Each row is a point on a landscape with many peaks, with its height.
A climber steps from a point to the highest of its 2 nearest points, and stops where none of them is higher. Distance is the straight distance between rows; heights are no part of it.
vulor: [115 149  94 163 118  99 142 171 156 108  99 121 142 144 132 103 137 136
  66 106 142 180 115 136 129 175]  h=41.6
bet: [119  41 106 165  93 184 185 122 121 143 150 157 128 115 123 128 107 120
 103 135  93 134 108 106 136 124]  h=50.8
kek: [ 71 116 105 121 136 134 202 164 145 105  93 161 144 151 106 136 156 124
 145 127 150 145 116 116 145 156]  h=29.9
gonog: [173 110 107 109 106 162 156 144 114 114 165 148 169 160 175 167 137  90
 108 102 109 171 100  93  97 159]  h=9.7
Valav: [113 109 136 143 115 186 123  91  74 190 142 166 107 151 158 111  87  98
 166 100 121 113 131 100  89  97]  h=31.1
nanal: [150 139 115 144 137 145  69 110 150  95 128 120 105  97 144 105 104 121
  86 139 111 177 111 115  86 133]  h=64.3
guki: [109 107 179 132 157  99 122 143 124 113  70 119 113  89 110 134 109 105
 128 149 179  95 118 129 121 124]  h=57.8
mis: [ 96 142 148  84 137 151 128 109 122  88 109 155  97 131 150 117 134  86
 187 125 159 155 143  89  86 119]  h=23.6
dop: [155 103 145  83 178 158  89  94  66 135 160 160 118 114 136 191  85 129
 162 132 131 110  97  90 105  94]  h=51.5
raz: [123  99 175 103  60 112 192 150 108 131 137 147 165 160 131 128 145  79
 174 122 153  98 153 104 149 109]  h=43.6
pezim: [ 83 125 133 117 115  95 177 166 176  93  93  90 112 118  88 104 168 127
 135 160 145 139 152 138 159 143]  h=17.3
zik: [111  94  91 152 130 134 185 200 145 126 100 165 154 157 110 160 132 155
  97 111 148 156  66 123 146 184]  h=17.7
satod: [168 101 144 124  92 128 126 191 124 101 112 151 122 159 122 171 101 130
 136 101 164 142  66  96 121 184]  h=28.0
vana: [121 192 131 125 175  83 122 103 165 133 107  63 158 119 146  88 180 124
 120 152 107 133 190 186 139 109]  h=37.3
bule: [ 84 124 150 141 128  91 153 122 137 172 109  86 104 111 110  83 140 146
 163 161 120  90 179 154 183 108]  h=24.5
kat: [106  98  83 131 188 140 148 126 175  86 105 138 133  85  86 162 149 152
 107 146 126 172 109 152 138 122]  h=35.3
ber: [ 93 100 106 108 125 137 206 163 125 111 121 180 159 148  97 178 150 133
 147 123 154 116 106 113 158 148]  h=29.2
Kis: [153 164  87 147 154 126  84 165 140 116 115 136 114 144 163 116 112 154
  72  92 138 214  93 121 101 179]  h=59.0
vem: [135 142 173  60 196  97 119  94 159  94 154 103 122  93 104 137 202 119
 138 170 138  98 197 164 141  81]  h=20.5
Tabom: [132 117  93 183 116 118 163 154 119 154 126 124 176 145 155 123 121 136
  64 106 108 134 112 134 139 163]  h=38.8
tid: [ 93  99 167 143 104  92 167 137 133 160 100  65 112 102 133  62 125 106
 144 177 110 110 181 124 166 112]  h=21.8
gezu: [170 157 125 134  98 129  50  97 168  88 165  94 109  96 123  96 120 120
  71 156  91 157 132 129  99 126]  h=60.8
Lifov: [137 126 115 153 209 141 111 141  85 168  94 122 132 142 158 136  91 150
 129 109 128 138  83 126 103 151]  h=13.0
fov: [ 74 120  95 191 124 131 147 147 136 162  86 153 114 135  97 107 108 171
 122 113 136 111 104 150 154 148]  h=19.3
kofe: [134 108 115 205 108 142  92 102 137 154 114 124  98  98 121  76  87 146
  93 138  89 125 115 148 144 118]  h=32.9
zeko: [120 100 164 100  86  93 159 142 114 111 137 135 134 113  90 155 133 120
 143 142 162  69 138 120 165 107]  h=36.9
biz: [101 104 119 175  63 155 158 152 148 130 115 137  81 144 137  52 117 107
 116 115 119 170 125 104 124 162]  h=31.5
tigi: [123  94 164 130  66 110 146 123 126 150 145  72 116 112 130  76 116 105
 137 174  92 118 173 104 159 103]  h=19.8
Netug: [162 145 160 150 195  98  92  67 174 136 122  75 139  95 109 128 156 127
  86 164  93  96 173 199 153  94]  h=40.1
zat: [108 163 116 118 124 133 142  87  96 158 154 132 163 139 162 105 146 134
 159 126 103 111 177 136 136  83]  h=12.1
Sof: [111 154 122  83 173 112 129 144 128 103 120 149 148 122  93 196 155 151
 138 124 170  97 118 150 136 129]  h=27.4
Tife: [153  90 176  86 181 124 159 165  73 134  98 145 154 142 146 178 115  86
 162 122 164 103  90  96 120 138]  h=58.7
Gatad: [ 84  84 104 161 170 178 142  98 114 146 110 182  90  98 107 136  98 159
 159 132 126 124 107 125 138 108]  h=25.5
dela: [150  96 167  99 140 123  81  92 119 107 164 147  94  80  82 185 111 144
 126 147 156  72 126 131 133  90]  h=31.9
nif: [147 185 124 160 162  87  54 136 149 133  95  93 124 122 131 118 117 150
  77 108 146 134 116 168 105 152]  h=27.7
puv: [155 106 170 123 165 131  79  60 176 116 165 100  84  75  82 127 141 136
 113 186  95 101 171 155 149  88]  h=17.6
Sonam: [104 173  77 130 139 130 157 136 120 125 127 141 172 164 164 125 155 131
 118  99 118 158 137 129 117 148]  h=10.6
gali: [111 135 124 146 186 107 126 209 126 146  55 135 116 171 118 132 105 159
 119 105 180 164  53 122 117 191]  h=18.3
mami: [152 123 119 184  76 116  89 127 122 146 137 114 127 118 131 102  88 144
  71 119 104 113 113 134 134 137]  h=35.1
safo: [124  93 105 100 140 150 135  67 137 105 193 149 106  82  86 163 141 158
 144 162 100 118 150 129 168  84]  h=8.2
mif: [152 100 111 120 109 172  95 125 114 103 151 163 104 110 117 168  92 150
 132 121 127 140  81  99 112 129]  h=39.6
gav: [104 108 114 119 130 161 164  94  81 160 166 177 145 135 134 154 124 138
 167 113 118  98 142 114 142  86]  h=9.8
roser: [108 100  88 137 169 138 131 164 189  79  86 143 106  95  74 152 146 163
 103 141 155 181  89 148 123 137]  h=34.4
gom: [139 149  89 130 134 107 110 147 135 128 142 136 161 127  82 198 134 191
  97 111 138  87 100 173 158 145]  h=31.4
keguf: [115  93 155 145 125 146 131 129 130 105  93 130 102 111 146  99 103  85
 126 139 140 153 115  91  93 136]  h=22.1
feki: [140 151  96 138  67 102 121 146 164  98 154  99 139 126  94 130 147 167
  81 127 115 122 131 155 162 148]  h=45.4
gomu: [ 58 133  98 127 109 122 185 141 150 143 120 136 114 146  76 116 156 174
 167 140 131 110 150 144 187 135]  h=39.3
mekon: [100 137 137 147 159 131 104  93 167 132 107 112  66  98  88 100 136 152
 148 146 127 116 157 167 145 110]  h=28.6
mimu: [131 116 160  95  56 107 132 128 125 171 170  60 129 119 162  79 133 107
 164 182  70 134 195 103 157  88]  h=18.4
zala: [128  80 129 126 118 187 189 127 105 166 141 172 127 166 164 143 128  80
 160  98 134 141 102 101  90 143]  h=55.7
dib: [161 153 167  79 145 122  57  78 125  96 159 113 128  94 132 145 124 100
 121 161 131 113 144 116  82  95]  h=51.9
leref: [ 96  85 108 116  70 149 163 136 147 134 157 105  71 105  97  97 136 150
 169 162  85 141 158 112 185 122]  h=6.8
firo: [144 135 130 140  45 127 130 154  98 153 144 149 148 177 135 139 105 124
 133  82 140  96 115 111 125 149]  h=34.5
refan: [184  81 169 123 164 157 117 158 103 118 102 121 105 150 175 131  85  82
 134 126 143 176  64  76  69 169]  h=20.6
Dor: [147 142 164 124  59  86 112 165 102 129 120 126 150 153 118 155 108 118
 132 100 171  77 120 117 129 142]  h=32.2
bimo: [145 134 160  68 112 159 140 112  98 116 149 169 152 165 179 143 136  58
 193 105 147 149 142  81  75 110]  h=25.7
nem: [173  96 108 150  90 171 114 153 121 132 155 158 105 151 168 124  93 114
  92 101 114 182  80  89  95 167]  h=37.2
Vuba: [126 125 153 107  82 138 175 131 130 110 135 112 146 151 176  79 154  59
 148 141 114 164 165  89 105 124]  h=34.7
Podur: [135 141 116 189 124 123  75 184 126 160  80 144  82 139 138  89  81 169
  91  92 155 150  74 135 116 171]  h=16.3
zaru: [161 150 154  90  59  82 129 182 136  80 123 136 163 157 112 177 141 107
 136 107 177 103 109 119 136 168]  h=30.0
pinot: [ 78 144 138 150 112 111 162 150 127 141  85 126 131 152 134  86 130 113
 142 117 151 116 139 123 125 148]  h=30.6
gura: [127  99 137 175 189 141 101  73 108 165 106 133 126  87 135 129  85 134
 123 147 107 109 112 139 128  98]  h=14.5
Mano: [ 80 120  88 180  84 162 162 143 142 148 120 138  86 144 123  53 128 140
 130 114 101 164 133 121 143 151]  h=29.8
lege: [114 118 163  94  74 124 122 103  81 150 174 164 106 141 108 142 109 126
 190 111 155  73 159 104 143  69]  h=30.8
konir: [141 144 142  79  46 112 112 135 140  83 169 127 100 132  80 160 147 145
 151 123 154  96 145 124 145 125]  h=42.6
guze: [109  79 154 153 119 162 136 146 112 134  89 162  85 129 129 120  92 110
 151 116 155 130  94  96 103 142]  h=23.2
pezil: [126 158 147  64 152 148 113 103 103  90 133 161 126 138 165 155 140  92
 187 117 156 147 131  89  77 111]  h=24.6
falig: [165  83 165 107  46 104 173 162 122 102 143 142 175 143 124 162 127  74
 129 122 147  97 123 100 150 134]  h=40.7
Pedup: [143 193 114 172 127  99  59 122 168 128 114  98 105 126 119  86 132 156
  77 107 122 140 142 179 123 148]  h=29.6
Mev: [154  83 173 136 105 145 109 151 134  93  97 136  99 124 158 116  89  71
 119 131 152 172  84  76  74 159]  h=21.2
Buve: [144 114 149 100 191 140 154 141  76 144 107 137 170 143 183 155 124  78
 140 118 136 128 104 103  93 130]  h=61.3
sef: [ 96 162 148  90 187 121 106  86 145 126 137 144  82 116  87 140 168 161
 176 130 158  83 178 166 137  93]  h=23.8
bep: [125 187 120 134 147 120  91  71 156 166 144 102  98 132 106 109 160 174
 160 131  92  93 188 191 169 101]  h=42.9
Bim: [163 184 152  95 160  78  87 133  90 137 124 105 185 130 151 169 133 124
 113 120 149  72 131 156 112 115]  h=26.6
vake: [161 125 158 140 167 101 130 210  96 144  73 111 127 184 142 133  92 131
 122 104 175 140  55 108 112 195]  h=19.2
zum: [115 105 138 163 191 145 126 113  84 173  92 136 132 121 161 127  89 116
 135 122 130 112 110 122 103 122]  h=13.7
Gami: [152 132 137 172 152 110 101  72 169 147 131  87 126  93  99 123 137 154
  95 158  82  95 156 190 172 101]  h=39.9
kadak: [118 110 143 172 173  92 132 126 135 131  72  94 155  89 140 108 116 106
  85 153 125 117 127 148 127 122]  h=48.8
Pov: [ 91 110 181 103 156  95 153 145 140  85  69 126 104  94 106 121 138  87
 149 159 186 114 137 116 127 120]  h=53.3
Dazim: [ 80  91  89 173 142 139 176 172 140 143  88 169 136 139  94 145 120 171
 116 122 144 129  79 138 154 158]  h=18.2
zosor: [160 159  94 129 142 153  61 137 139  94 137 144  90 125 162 114 103 136
  96 107 124 210  87 101  79 158]  h=61.4
Vatus: [ 98 164 151  73  91  98 165 156 147  85 114 117 126 151 121 112 178 106
 181 136 161 135 166 115 140 132]  h=20.4
mone: [192  85 145 144  78 139 139 198 108 154 136 149 123 190 142 155  92 126
 125  81 154 133  61  98 120 199]  h=27.3
Topa: [137  86 150 105  59 108 171 156 132  84 141 139 147 126  89 169 135 111
 134 136 156  98 120 103 161 135]  h=39.2
zoniz: [ 84 120 104 131 105 146 192 179 157 105  94 171 126 174 117 126 150 115
 147 107 158 171 103 106 124 183]  h=31.0
lamo: [107 134 156  84  89  78 178 175 163  84 108  87 137 130 103 114 178 104
 145 159 151 122 160 130 165 139]  h=18.7
nabi: [120  57 104 156 103 147 177 104 133 129 157 122 142  90 108 124 120 139
 105 165  78 122 133 120 175 103]  h=48.3
zore: [148  87 157 171 122 131  80 133 112 138 100 126 100  96 129 120  64 130
 101 138 136 109  85 117 106 127]  h=6.9
Dokur: [108 142 142 142 157 145 140 104  95 164 112 126 153 147 200  80 126  73
 135 118 116 143 150 113  71 113]  h=34.3
Tev: [114 142 169 116 116 111  89 150 113 123  92 146  83 131 100 150 101 131
 164 109 195  85 105 120 109 139]  h=27.9
ran: [103 110 114 128  42 154 160 139 124 153 159 112  84 142 120  78 127 131
 172 134  89 137 163  98 164 125]  h=5.9
Fefof: [177  61 147 137  81 192 128 135 120 136 151 164  96 152 157 132  86  73
 132 111 123 165  81  73  75 153]  h=35.9
pero: [ 92 107 123 118 112 180 208 129 111 163 127 180 134 179 158 123 150  84
 178  94 144 137 131 108  99 140]  h=58.1
nor: [110 182 138  74 165 123 118  89 148  95 138  95 132 113 153  97 179 108
 156 159 116 155 185 135 109  94]  h=44.5
muta: [113 127 119 138 108 144  94 160 174  86  97 149  58 107  76 119 122 161
 125 123 165 148 100 139 114 145]  h=32.1
benar: [148 158 120  88 206 125 114 100 100 114 132 122 191 109 177 160 141 102
 119 143 110 136 130 128  94 100]  h=57.3
kogek: [144 109  89 151 147 163 158 154  90 173 143 152 153 171 158 159 115 144
 112  91 115 139  80 119 116 165]  h=25.2
fitav: [ 90 123 137  77 156 141 187  98 111 122 144 130 155 118 165  99 173  93
 176 164 108 146 180 109 134  75]  h=38.2
bisu: [143 171 146 131 198  98  56 138 170 115  89  97 116 114 100 152 148 146
  93 115 165 114 132 180  95 145]  h=25.9
Vesis: [129 121 137 167  43 136 128 144 138 129 125 111  95 149 155  48 111  90
 105 115 113 159 142  95 114 156]  h=33.1
Mugot: [105 116 157 127  52  97 183 150  98 186 144 100 160 154 132  89 138 124
 162 137 118  77 180 131 178  99]  h=37.1
fone: [ 96 111  88 158 130 187 106  94 132 132 129 176  61 100  92 109 106 174
 159 125 112 135 114 134 143 109]  h=26.8
Gar: [137 132 104 169 181 114  80 186 157 143  71 140  91 133  86 138 101 204
 105 116 168 146  55 166 124 157]  h=14.0
rok: [129 190 133 115 157 115  91  80 167 118 132  69 116 115 150  77 163 117
 127 157  95 149 189 157 114 108]  h=41.1
lefim: [131 119 149 121  72 136  89 148 157  76 114 141  49 109  81 121 113 140
 144 127 171 123 110 118 117 138]  h=30.3
zabef: [ 90 180 106 137 159 112 172 157 107 166  99 146 191 181 172 118 156 119
 127  96 137 129 132 138 114 153]  h=11.2
pabo: [132  97 182  91 118  93 111 110 126 108 156 130  96  87  74 163 134 134
 136 152 168  57 149 136 153  89]  h=34.0
sis: [137 164 113 106  60 113 102 143 162  96 165 116 110 136  70 153 155 177
 117 114 142  92 143 157 149 143]  h=42.2
zeg: [199 112 137  93 124 148 141 143 111 108 157 131 178 166 196 158 128  57
 111 110 115 178  99  83  79 164]  h=9.5
pir: [122 106 117 171 118 108 153 100 154 158 133  88 129  97  94 115 130 170
 114 163  81  94 155 175 205 110]  h=43.0
sib: [154 143 130 118  80 126  95  95 147  93 170  94 124 109 134  98 121 108
  99 160  87 149 149 106 114 116]  h=57.6
ralit: [133 115  96 124 134 154  96 151 204  64 118 139  74  91  68 146 148 172
 102 135 152 174 102 150 113 134]  h=33.6
kere: [152 107 155 127 166 143  55  91 131 128 144 152  71  81  75 174 105 171
 129 138 150  71 116 158 127 101]  h=30.1
tuf: [148 118 144  77 169 141  91 119  92 108 141 155 106 113 114 201 104 143
 163 122 163 107  97 108 112 115]  h=53.7
labuf: [150 143 120  97  26 150 130 117 124 105 192 130 129 161 139 115 131 106
 152 113 101 142 157  90 125 115]  h=51.2
doga: [144 158 143 107  82 104 117  95 122 155 176  63 159 126 164  74 140 118
 138 170  69 125 195 126 143  87]  h=17.0
fogas: [113 163 109 131 138 102 117 127 163 138 136 131 138 136  57 168 161 196
 117 120 140  67 141 194 177 133]  h=33.5
Pinil: [140 150  83 132 122 128 113 102 172 102 159 103 134 108  96 136 157 167
  98 139  89 134 146 170 156 121]  h=48.5
pibal: [136 124 101 179 121 115 154 175 134 147 115 131 154 153 165 111 120 126
  51  98 132 178 100 123 126 186]  h=40.0
tepu: [144  89 117 117 121 171 101  91 125  99 163 160 101  81 106 161 100 142
 125 149 110 133 105 104 120 100]  h=40.8
zofam: [126 114 162  99  81 142 119 108  87 138 150 161 115 145 130 139 102  99
 177 108 148  99 144  92 114  92]  h=28.5
laz: [182 146 137  92 139 126 103 127 104  96 152 116 182 138 190 151 124  77
 102 130 113 161 111  90  77 137]  h=9.2
fasu: [134  89 150 142 172 132 108  57 147 127 142 126  99  63  96 133 120 139
 118 176 105 107 142 152 150  84]  h=16.7
Rofup: [164 130 136 133 133 100  87 162 149  84 108 101 133 106 129 147 117 128
  69 130 148 147  90 130 103 153]  h=38.1
Lud: [105 158 134 146 129 121 138 128 117 138  93 114 142 148 179  81 131  88
 119 116 133 146 148 116  92 138]  h=32.8
Pak: [ 88 132 142 176 158  83 129 152 172 133  54 100 110 111  86  95 132 140
 100 142 162 119 124 172 137 142]  h=22.4
lipi: [109 179 112  85 150 109 161 124 144  88 125  99 179 128 166 100 188  97
 132 146 116 167 175 135 120 112]  h=47.7
Bug: [137 128 135 121  68 137 156 145 136  98 134 140 144 161 154 118 138  76
 138 105 136 156 132  92 105 156]  h=33.2
zope: [ 96 117 117 136 130 124 141 143 193  94 102  88  80  96  87  87 153 142
 123 160 124 169 146 149 144 134]  h=16.0
Vuze: [164 115 137 150  81 152 127 146 120 146 140 143 117 170 190  98 106  74
  97  89 131 177 105  91  78 181]  h=36.0
Vibi: [118 119 122 156 139 186 127  87  89 189 137 150 125 147 184  88 101  86
 134 110  99 139 132 103  74 113]  h=32.7
non: [127 182 118  80 146 127 115 140 110  99 123 149 144 158 150 167 142 122
 161 100 160 136 121 110  94 141]  h=24.7
gon: [118 115 146  82 132 117 160  95 124 142 168  94 145 101 151 100 160 114
 165 188  83 134 191 116 162  71]  h=40.6
fopet: [177 113 146 159 146 124  92 132  74 172 129 106 153 136 170 135  73 120
  87 117 112 112  91 113 103 137]  h=8.3
selo: [131 120 145 104 151 115 150  70 113 136 162 101 186  95 159 103 148  96
 126 188  77 121 178 123 147  64]  h=42.7
lodu: [ 79 141 127 112 103 151 205 144 124 138 118 163 141 182 153 105 166  95
 189 107 145 140 152 111 117 140]  h=61.1
Vubik: [101 118  73 172  95 178 127 121 144 127 135 155  83 116 114  77 118 157
 128 120  94 161 120 130 144 132]  h=28.3
zafo: [174 118 121 110 176 127  81 137 162  72 129 106 136  86 113 177 126 139
  72 151 129 158  90 142 102 135]  h=37.0
Sovam: [120 152 138 106 150 116 111 102 173 177 159  88  73 117 100 123 179 180
 181 155  82 102 206 185 194 111]  h=48.4
dubu: [136 111 128 116  75 158  95  83 121 117 181 136  92 105 100 121 103 129
 140 149 101 121 142 102 133  94]  h=43.1
bavub: [115 163 145  72 215 115 106  93 145 106 140 140 118 106  94 166 188 141
 153 135 159  92 173 171 128  90]  h=22.2
pigil: [143 104 109 118 172 116 129 142 155  81 119 116 156  84  92 185 147 141
  78 150 137 133 103 154 139 130]  h=36.2
vos: [ 96 135 110 130 102 156 159  91  79 190 169 162 147 156 139 116 128 145
 176 102 104  89 167 128 148  80]  h=10.8
Zanob: [138 108  79 212 168 156 102 122 134 164 105 150 117 109 151 101  85 169
  80 116  91 174  83 148 130 137]  h=11.8
Mupor: [108 150  70 125 173 117 157 123 180  82 122 102 167 110 121 131 183 130
  90 139 102 191 144 157 136 127]  h=44.9
zok: [117 153 121 157 148 127  96 195 117 149  74 155  83 172 127 117  90 170
 134  91 176 154  61 119 106 186]  h=17.5
bam: [111 158  72 132 149 107 145 159 179  79 107 117 151 133 121 122 168 135
  77 116 135 206 123 140 121 160]  h=43.3
gep: [133 177  80 141 118 129  86 130 135 119 141 139 122 134 117 142 126 171
 107  99 122 136 115 150 122 148]  h=53.6
pev: [170 148 164  62 104 120  63  96 114  86 176 132 122 114 120 180 123 109
 139 134 149  99 134 105  99  99]  h=48.9
lonak: [155 123 109 128 105 181  83  72  83 159 190 161 134 130 147 140  84 120
 127 121  80 125 122  93  99  95]  h=46.6
Vavug: [155 151 157  59  49 116  96 112 122  87 185 140 118 137 107 164 137 118
 167 121 152  98 153 105 128  97]  h=45.7
setu: [134  99 176 119  47 117 192 145  98 165 147 118 176 164 151 101 142  73
 151 125 130  96 171 115 141  96]  h=40.9
Razav: [165  88 102 138 140 180 177 175  94 177 146 155 127 196 153 158 119 139
 127  83 133 157  51 112 114 190]  h=25.8
Big: [109 122 143 113 127 152 177 101 108 144 142 123 167 136 184  86 149  72
 146 145 103 146 171 104 102  94]  h=36.4
Tos: [ 61 148 141 149 113 106 162 144 134 159  82 106 105 146 115  66 137 138
 166 138 143 107 161 138 155 135]  h=27.8
Rege: [174 161 147 100 147  95  72 137  79 139 139 112 157 136 128 195 105 152
 126 110 153  65 105 142 122 124]  h=28.1
Zaka: [ 79 161 103 141 134 110 138 126 158 149 112 134 116 138  65 130 151 186
 146 126 143  86 140 177 174 133]  h=36.1
Pekek: [135 102 130 153 171 105 146 105 127 121 110  94 188  83 143 129 124 102
  73 165  99 122 130 141 136 108]  h=46.7
rusa: [158 108 131 108  46 139 132 103 127 111 193 107 155 125 135 118 120  97
 110 155  80 136 152  87 131 103]  h=54.4
kegu: [100  89 168  89 115 113 206 145 117 107 118 140 150 123 128 117 159  77
 162 154 149 115 157 102 155 105]  h=46.8
num: [138 129 102 185 181 131  93 133 122 151  94 124 126 115 157 109  89 149
  84 112 113 161  90 143 109 147]  h=12.3
vam: [169 119 132  95  85 109 125 183 136  68 132 144 149 145 101 203 128 132
 129 112 168 123  80 108 137 175]  h=29.1
fidu: [153 139 144 159  58 135 100 139 119 135 136 125 112 155 175  76  98  82
  95  97 121 156 126  91  89 158]  h=34.8
Ruzu: [102 142 151 142  54 113 145 134  97 184 136 106 122 159 130  79 116 129
 166 115 119  81 173 126 156 108]  h=33.7
lef: [118 128 114 186 163 148  88  92 165 137  92 126  74  92 111  81 106 150
 117 139 102 151 124 162 130 113]  h=30.9
nama: [148 142  87 120 116 136 154 147 123 104 151 137 183 152 168 151 143 113
  89 103 109 169 114 111 111 158]  h=10.0
rurik: [159  92 131 124 142 175 103  95  65 169 164 149 142 127 152 163  75 117
 132 126 103 112 101  91  97 103]  h=49.0
Mek: [ 75 124 123 186 164  99 142 137 151 161  60 128 124 121  88 110 118 161
 117 131 148 104 114 168 155 139]  h=20.7
fopa: [131 123 126 119 180 102 161  92 133 114 130  97 199  83 146 132 159  99
  95 177  90 123 159 151 152  85]  h=45.1
Nidiz: [112 165 131  84 137 111 129 124 132  97 133 136 136 126 114 157 159 130
 147 126 156 108 145 139 123 117]  h=26.1
zaguk: [177 100 150 162 140 121  76 161  87 152 103 110 111 121 134 139  59 154
 101 120 140 108  63 118 113 147]  h=7.6
Nurin: [129 128 134 138 121  96 137 182 148  92  84 122 139 133 127 138 125 112
  92 117 164 154  94 118 117 171]  h=39.7
zige: [146 152 122 118 193 107 117  68 150 119 144 102 176  89 126 151 165 130
 104 158  92 111 164 181 151  83]  h=42.8
zom: [138 156  96 143 229 139 119 156  75 177 104 127 142 176 153 142 101 179
 137  90 128 144  73 133 115 164]  h=12.5
nisub: [104 148 176  70 103 121 144 119 125  93 116 138 106 142 142 106 151  80
 202 133 167 136 166  95 109 106]  h=22.3
kadu: [195 107 171 132 175 128 136 185  83 144 100  98 124 187 176 119  94  99
 118 102 158 162  62  93  90 188]  h=19.9
lep: [117 101 117 112 146 142 143  72  96 141 171 160 139 103 119 158 123 142
 148 140 109  96 146 123 152  74]  h=9.1
daf: [113 140 133 156  50 133 147 138  88 189 142 147 136 183 139 103 111 122
 149  80 130  84 143 122 125 128]  h=32.4
Kager: [130 124 123 157 102 117 131 136 114 136 124 118 157 127 137 126 115 127
  97 120 122 110 124 128 131 134]  h=36.8
nitu: [106 110 163  92 149 102 186 146 129  92  92 126 162 109 135 122 159  67
 141 155 152 125 146 114 131 114]  h=49.3
kema: [107 186 112 124 113 129  96  93 126 155 148 131  97 134  99 116 141 174
 170 109 123  81 169 166 154 108]  h=38.5
Vedu: [ 94 184  97 129 223 112 143 101 128 139  92 129 177 126 154 131 164 131
 138 125 123 134 150 169 126 110]  h=22.0
Nur: [164 171 139  83 182 120  68  70 115 110 161 117 162  99 154 160 138 109
 122 151 116 117 147 133  90  90]  h=54.6
furo: [120 100  90 140 159 159 182 138  82 177 139 162 177 152 145 173 124 145
 125 107 112 109  98 128 138 137]  h=24.4
zefu: [128 131  79 139 141 123 155 109 165 100 143  99 166 103 114 135 163 146
  90 147  83 151 144 160 160 120]  h=46.5
lipud: [123 119 120 129  87 145 162 170 155  87 111 164 113 170 143 120 138  91
 138  91 157 189 104  95 101 191]  h=32.0
Dit: [134  78 177 130  81 131 107 144 142  81 102 139  70  94  91 128  94 109
 136 147 170 122 100  98 115 129]  h=28.4
bogi: [123  82 121 136 110 111 177 112 130 132 154 108 151  91  99 138 139 147
 112 166  93  96 153 139 197  99]  h=46.2
Lan: [105 132  91 135 140 151 119 124 200  76 112 105  74  97  98  85 157 139
 120 145 113 206 138 142 119 130]  h=15.1
beg: [116 184 107 164 162  71 134 124 171 135  96  72 169 129 131  91 167 134
  86 133 109 143 164 187 149 134]  h=34.1
Katu: [142 131 122 105 228 124 140 127  87 135 106 120 194 119 175 160 127 101
 116 136 114 132 108 125 108 122]  h=59.1
fazun: [107 179  84 142 189 127 142 159  91 184 105 150 162 192 161 135 125 160
 128  79 138 138  98 138 118 172]  h=12.0
dedam: [135 127 163  73  87 147 146 112  89 133 166 175 150 163 156 147 133  83
 198 101 145 119 152  92 111  86]  h=26.7
liket: [125  58 112 144  80 206 183 120 117 150 158 172 111 144 139 130 118  98
 135 110 111 148 106  98 110 135]  h=53.2
sonen: [104  95 104 101 105 155 148  96 152 121 176 119  76  94  93 119 143 156
 166 171  84 140 161 120 178 100]  h=7.5
vola: [ 93  91 119 149 152 166 142 137 100 156 100 177  96 128 115 144  97 144
 162 108 145 116  91 112 118 134]  h=24.3
dopaz: [159 160 118 137 117  91  85 153  93 153 138 120 162 139 111 180 103 176
 103 101 144  67 101 155 142 144]  h=29.7
Girut: [ 89 139 110 104 115 119 149 132 165 146 151 101  81 121  82 118 169 182
 178 151 109 111 179 160 196 125]  h=43.2
soko: [161 119 190  86 179 108  80  70 166 113 181  92  97  85  93 132 172 126
 123 184 114  86 198 160 140  80]  h=18.8
rufid: [135 134 121 152  95 107 138  95 133 171 158  61 156 116 158  72 132 128
 122 166  47 127 185 141 174 102]  h=15.7
Tezot: [ 91 135 146 110 162 134 109 102 169 128 135 132  46 108  57 124 164 177
 177 138 145  93 170 174 161 112]  h=26.0
peto: [118 139 156 148 187  79  97 160 172 109  54  92 116 100  91 128 141 126
  87 136 178 124 118 172 110 145]  h=24.2
Rifik: [133 178 116 144 132 108 114  82 115 159 146 103 175 127 157 107 138 141
 123 128  89 100 168 161 144  95]  h=13.3
bamal: [176 145 120 128 139 120  85 130 100 122 141 109 162 137 178 142 103 115
  82 118 110 151 102 106  89 147]  h=8.9
Vit: [ 81 161  74 145 214 133 154  93 137 146 104 149 161 126 123 150 152 160
 140 123 114 134 129 169 145 115]  h=23.0
Dafe: [113 105 172 148 143 104 129 109 111 140  90 105 128  96 139 105 106  97
 124 153 141  92 141 129 120 105]  h=52.8
tari: [151 180 116  98  81 108 104 121 144  81 162 100 145 133 143 123 153 118
 105 126 117 145 153 122 110 134]  h=54.0
Suv: [138 166  72 127 117 151  91  97 150 108 170 138 117 117  99 149 141 178
 116 113 102 129 133 161 142 124]  h=50.9
lok: [200  99 132 143 103 151 160 188 111 173 151 146 117 207 169 135 110 113
 112  75 151 172  60 109 106 219]  h=26.5
metoz: [136 179 132  83  89  99 135 132 136  89 149  93 168 137 158 104 173 104
 128 139 119 143 175 123 122 118]  h=51.0
Fovir: [154 126 173 107  97  96  95 170  99 120 111 136 119 141 105 179  95 130
 147 106 186  78  93 114 127 148]  h=30.2
ruz: [151 113 153  75 166 120 122 141  93  95 123 138 143 111 131 194 120 108
 144 133 157 112 100 106 118 123]  h=56.0
pif: [123  88 158 153 181 113 123  57 108 163 124 129 134  76 124 132 101 124
 129 169 110  80 146 140 155  70]  h=15.6
Burit: [143 180  65 148 156 135  90 142 120 133 136 138 138 150 155 137 114 178
  89  83 117 176  95 135 114 168]  h=56.6
Vubez: [ 93 137  72 148 197 146 168 115 105 168 118 166 178 138 138 161 134 162
 137 111 110 114 114 150 148 124]  h=23.7
Nuzon: [128 164 117 168 135 103 131  78 132 172 128  78 160 119 160  74 140 136
 121 151  59 119 178 164 166  99]  h=14.6
tedop: [120 154 149 104  87 117  94  99 106 143 164 135  94 128  98 129 121 148
 169 119 143  68 165 135 143  92]  h=34.2
goven: [103 129  96  99 163 126 156 151 115 119 122 170 156 138  96 199 139 162
 146 118 153 107  93 133 151 141]  h=28.2
zegu: [130 143 113 193 141 105  73 170 151 156  80 134  94 123  99 117  94 191
  90 109 156 120  80 170 131 157]  h=15.0
diga: [131 125  98 136  77 179 116  85 106 146 180 150 118 132 133 109 105 126
 135 121  81 134 135 101 123 104]  h=46.0
Loba: [165 105  97 135 111 173 106 161 121 107 143 163 101 140 142 150  99 155
 114  99 124 174  63  95 105 163]  h=38.3
kekir: [114 183 100 182 142  95 107 122 165 139  98  91 124 129 136  73 139 143
  85 115 109 158 152 173 137 145]  h=31.7

For each start below, name the point where the climber stops.
Razav | firo
safo | Dokur
zope | Sovam
zoniz | guki
Ruzu | guki
Bim | Sovam
sef | nanal
mimu | Dokur
bisu | nanal
dela | guki
Lan | nanal
pir | lodu
Rege | Sovam
bamal | nanal
